Points, in no order, along strands that fork, close into loops and pass close to each other.
Two points are linked if the straight distance between their rows is under 51.2. Some points are linked to none.
Q_226: [ -6  -3  12   3  13   4  11   1   7  28   2  17  34 -32   9 -21   0  -5
  10  -1  16  11   1  10]
Q_749: [  3   4 -12  13  23   7  18   7  13  -6  17  22   4 -13  28   4 -26  10
 -10 -17  15   8 -15  -6]
Q_611: [-15  -7   9  -1  -2 -11   1  -3   6 -10  26  13   4   0   9 -25   2   6
  29  -5   0  -8 -27  -3]
Q_202: [-15  -9   8 -18 -15  -9 -16  -2  10  -4  19  -1  -6   3  10 -11  -1  -2
  12   2   7  -1 -36   1]
Q_978: [  8 -12  14 -11  -9  -1  -7  -5  14   8  -6   3   4  22 -11   0  10   2
   3   8  -9  -1 -15  -1]
Q_351: [ 16   5  13  14 -13   8  24  -9 -17 -29  10 -10 -32   1  -3   3   0   1
  -8 -16 -17 -13   1  13]
Q_729: [ 29 -12 -24 -17 -10  -2 -17  10   5  17 -35   7  16  10   8  15  -4  28
 -29  13   0   8  -4  -7]
Q_257: [ -1   0  -9 -18  11   0   1  -8  12   5   1  10   6  37 -33   3   9  -7
  31  21 -13  -3  -1 -15]
Q_931: [ -2  -7   4 -11  -4  -4  -3   7  -7  27  -6  -3  12 -14  -3  -3   9 -11
  -8  -2   5   7   1  12]
Q_968: [  3  -1   7  10 -13  12  20   5 -21 -17  12  -9 -24 -11   4  -5   0  -6
 -15 -22  -1  -2 -16  13]
Q_813: [ -8 -11 -19   5   7   2  -3  18  -5  13   5  10 -10 -18  14   2 -14 -13
 -18 -11  28  18 -19   5]
Q_742: [ 16  -8  12   5 -14   0  12 -15  -7 -21  -2 -22 -42   9 -17  12  -6  -7
  28  12 -20 -18   7  12]
Q_122: [ 11  -8 -35 -33 -12  -2 -12   0   9   2 -12  -6 -14  36 -14  13  -6   3
   9  34  -6   8 -22 -14]
Q_133: [ -3  12   4  20  20  14  25   1   9  -1  11  11   6 -18  29 -10 -21  18
 -20 -18  11  10 -16   4]
Q_537: [  6  20  23  27  -2   4  13  -7 -10 -36  11  -1 -29   7  -2  -2  -2  -5
  10 -20 -19 -14  11   4]
Q_898: [ -4  22 -23 -16 -26  -6 -12  19 -12   7  10 -39   9 -29   4  -6  -5 -21
  23   9   8   4  13   2]
Q_655: [  3  32  -7 -17 -16 -10 -20  18  -3  14   1 -34  13 -32  15  -7 -18 -14
   6  14  16  16  13   3]
Q_459: [ 12  12  -6   0 -12  -4  -1 -10  -5  -5  20  -4 -26  -3  -5  12  -5 -12
   5   3  -2  -5  20  -7]
Q_31: [-16   7   6   1  24   0  19 -15 -11   0 -17   7  26 -12  -4   4  26   8
 -13  -7  -5  -8  39  -6]
Q_739: [ 18   5   8   7  -7   7  -6 -17  18 -31   3   1 -45  24  -3   9 -12  -1
   6   9  -5  -9  -7 -11]
Q_712: [-16 -19  -7 -24  -8 -16 -34   2  10   7   6  -4 -13  11   7  -6 -10   4
   3  16   5   4 -43  -3]
Q_831: [  3  -3  11  -2   1   5  20   3  14  -7   7  -4  27  11   9 -10   9  14
  -1 -10 -12  -4 -18  -2]
Q_514: [ -1  10   1  21  10   2   4  -3   5 -27  26  15 -18  11   3  -6 -12   0
   2 -18   0  -3  -3 -18]
Q_865: [ -7 -24 -26  -2 -14   2 -26  12 -13  -9   3  -1 -24   6  -3   6  -4  -8
 -15  -7  15   2 -35  -2]
Q_811: [ -5  18   3   9  16   4   7  -5  -1 -22 -10  -2  10  24  -8  10  14  13
 -11  -3 -21 -12  34 -17]
Q_497: [ 22 -15  18  14 -21  10  22 -12 -13 -29  -5 -22 -48   5  -8  14  -7  -2
   9  -2 -19 -16  10  16]
Q_711: [  6   4   3   3 -20   8  -1   3  -4   0  -3  -8 -23  -8  10  -2  -8   2
 -23  -9   9   7 -18   6]
Q_913: [-11  -8  -6   5  37  13  29  -4   3   7 -14  21  24 -17  15  11  10  15
 -27  -5   6  14  24   9]
Q_476: [ 10   4   1  -6 -23   0 -15   3   8  -4  -1 -19 -25   0   8   4 -12   3
 -12   0   6   1 -17  -4]
Q_135: [  3 -12  11 -17   8  -1  -1  -8   3  22 -13   2  38   6  -7   4  25   6
  -4   7  -8  -5  22   1]
Q_259: [ -6 -19 -26 -21 -10 -18 -47  10   9   4 -10  -9 -13  15   0   5 -19   6
  -3  16  10   7 -39  -4]
Q_264: [ -8 -10  15  -5 -21  -6  -7   0 -16  25  -4  -9  13 -24 -15  -9   9 -20
  15   5   8  -4   2  23]
Q_607: [-10   3  13  -9  12  -5  12 -15 -10  13 -14   2  29 -14 -11   4  36   7
  -6   0  -5 -10  44   4]
Q_800: [  1   9  16   9   9  15  25  -5  -5   6 -14  -1  -5 -11  13 -11   1  16
 -37 -14   0  11   2  14]
Q_143: [  4 -14 -10 -16   0   3   9   7  -3  19 -17  -3  28  -2   3   9  15   5
 -23   5   4   8   9   3]
Q_449: [-15  -6  -1 -10 -18 -18 -23  12 -10  16   2 -20  -6 -23 -10  -4  -3 -30
  19   8  14  -1   3  12]
Q_424: [-16  16  17  31  19  11  15   3   0 -17  -1  18  21   1   8  -9  -1   5
  -3 -22  -7  -8  20  -7]
Q_192: [ 26   3  -5  -2 -23  10 -32  -2  14  -5 -15   0 -37   7  11  13 -21   9
 -16  13   9  -1 -10  -5]
Q_812: [ -8  -1   5   1  33   6  20   0   8  20 -11  16  36 -30  15  -2   5  11
  -7   2   7  13  20  14]
Q_12: [-16  14  17  22  -4   3  10   1   2 -24  13  -2  13  14  -7 -23   6   4
  39 -12 -20 -19 -10  -4]
Q_988: [ -5  15   3   1  20  -3  -3  -8   7  -1  -7   3  28  23 -10   9  12  10
   2   5 -18  -9  39 -23]
Q_675: [  8   1  19 -11  -3 -10 -18  -9  22  17  -1   2   5  11  -9   6   3   2
  13  11  -7  -3   6  -3]
Q_796: [  9  20   6 -16  13  -6 -14 -12  17   6  -5  -1  21  18  -3   8   6   9
   5  16 -17  -4  42 -18]
Q_536: [ -4  -8   5  -3  13  -5   4  -2  14  25  11  19  43 -13   6  -8   4  -2
  23   3   6   2  10  -4]
Q_807: [ -7   8  -2   0  10   4  12  -6   1  -7   4   5  13  30 -24  -8  10  -4
  41  14 -17 -11   5 -13]
Q_345: [ -2  12  19  12  23  15  29  -4   4  14  -4   8  15 -12  18 -10  -4  26
 -31 -11   5  14  -9  12]
Q_431: [ -1 -18 -33   5  -5   2 -15  13 -18  -3   4  10 -23  -4   3  17 -10 -15
 -30 -10  25   9 -17  -2]
Q_60: [-22 -22  19   1 -10 -12  -1 -10  -7  -8  21   8  -2   0  -7 -27  17   1
  33  -4  -8 -10 -34  12]
Q_120: [  5  -7 -21 -23   3  -4  -5  -8  12  -2   2  10 -14  36 -20  10  -2  -1
  19  26  -7   3 -17 -18]
Q_440: [  3 -17 -37 -23 -19  -2 -30  14   4   4 -17 -13  -8  27 -13   7  -3   1
  -1  26   0   7 -31 -11]
Q_158: [  3   7 -26  -2  20  -6 -18  24  -8  32 -23   2   0 -20   9   7 -23   4
 -26  12  27  28   9  11]
Q_576: [ -5 -26  -5  -2 -20  -5 -18   9 -14   2  -6  -8 -29   4 -18  10   6 -15
  -2   2   2  -1 -19   9]
Q_643: [  8   9  17  11  -6  10  13 -19 -10  -6 -16  -5 -24  -5   5   6   9   8
 -39  -8  -9  -2  16   8]
Q_17: [ -3   1 -21   2  20   0  -2  18   4  25  -6  15   0 -24  14  11 -24  -1
 -26   4  25  26  -1   8]
Q_37: [ -1  11 -14  20  23   2  10   5  12 -15  25  25   1  -4  15   5 -16  -3
   2 -17   5   3   4 -23]
Q_920: [-21  14   4  24  32   5  16   0  -5 -11  -6  19  26  -9   8   6  10   8
 -15 -17  -4  -6  35  -7]
Q_852: [-16   6   8  15   3  -6   8  -9  -6 -23  14  14   9  20 -20 -17  12  -6
  52   2 -16 -16  -8  -6]
Q_528: [  2  -8 -11   3  20  10  25  -2  -8   3  -7  17   9 -14  14  11   8   4
 -31  -6  10   7  24  -1]
Q_258: [-14 -21  28   4 -20  -5  10  -3 -12   5   9   1   6 -12  -7 -21  17  -5
  21 -15  -4 -12 -29  23]
Q_588: [  7  21 -21  -8  13 -10 -23  24  -3  28 -24 -17  14 -25  15  -4 -18   1
 -21  15  23  31  19  13]
Q_511: [ -5 -28 -20   0 -15   0 -16  19 -22   7 -20 -24 -12  -6 -19   5  11 -21
 -13  -4   6   1 -15  11]
Q_603: [-16   1 -17 -15 -25 -14 -11  13 -15  -1  16 -30  -4 -27  -6  -7  -2 -20
  32   4  10  -4  -2   5]
Q_845: [  0  17  11  29   4   2   6  -8  -4 -35  21  13 -27  12  -5   1  -5  -6
   7 -23 -14 -11  11 -13]
Q_45: [-14  16  19  27  13   6  13   4   7 -13  12   8  26   6   3 -15   1   6
  15 -20  -9  -9   6  -7]
Q_156: [  5  25 -11 -14  -1 -11 -29  20  -4  28 -14 -31   9 -31  10 -14 -16 -14
  -1   8  27  30  13  14]
Q_959: [ 10   5  16   3 -12  -2   6 -19   9 -29  10 -12 -38  14  -7  -1  -6  -2
  28   9 -15 -11  -6  -4]
Q_608: [ 15  14  14 -15   1 -11 -25 -13  28  17  -4   2  10  14  -6   9  -3   5
  10  18  -9  -2  28  -9]
Q_57: [ 12  -2  -4   9  17   7   6  -6  -4 -15  -4  16   7  33 -11  11  11   9
  -9  -7 -15  -6   9 -14]
Q_268: [  0   6  -4  -6 -17   2  25   3 -19   4  11 -23  13 -16  -4   0  11 -14
   0  -3  -6  -7  15   4]
Q_253: [  8 -15   6  -5  -6   2   8   2   4  -1   8   0   9  16   1  -1   9   8
  -5  -8  -6  -2 -24  -2]
Q_52: [ 10  -5 -10   5  16   7  10  -3   0  -5   0  17   5   7   6  13   3   7
 -24 -12  -3  -2   8 -11]
Q_606: [-10 -20  16   2 -15  -4  13  -1 -12  17   9   6  23 -16 -15 -15  19 -17
  26  -6  -2 -14 -11  20]
Q_773: [ 27  -1   6   2 -18   4 -16 -20  20 -17  -7  -3 -48  17   2  11 -17   1
  -1  21   3 -10  -4  -8]

A fork is a point with three links, a tip a point with one. Leave the first point through the second and follow the links. Name the first fork or tip that comes.
Q_813 / Q_431 | Q_511
Q_749 / Q_133 | Q_643
Q_655 / Q_898 | Q_264
Q_57 / Q_811 | Q_831
Q_811 / Q_57 | Q_536
Q_192 / Q_476 | Q_351

A tip is a point with one link. Name the tips that can be reached along the links from each point below, in the order of the rows.
Q_988 | Q_831, Q_536
Q_739 | Q_643
Q_712 | Q_511

Name the points in between on the shortest way along the links from the first point to the second, in order.
Q_431 / Q_143 | Q_813, Q_17, Q_158, Q_588, Q_156, Q_655, Q_898, Q_603, Q_449, Q_264, Q_931
Q_135 / Q_122 | Q_607, Q_31, Q_920, Q_424, Q_45, Q_12, Q_852, Q_807, Q_257, Q_120
Q_608 / Q_52 | Q_796, Q_988, Q_811, Q_57
Q_497 / Q_345 | Q_351, Q_537, Q_845, Q_514, Q_37, Q_749, Q_133
Q_120 / Q_264 | Q_122, Q_440, Q_259, Q_712, Q_202, Q_611, Q_60, Q_258, Q_606
Q_812 / Q_253 | Q_913, Q_528, Q_52, Q_57, Q_811, Q_988, Q_796, Q_608, Q_675, Q_978
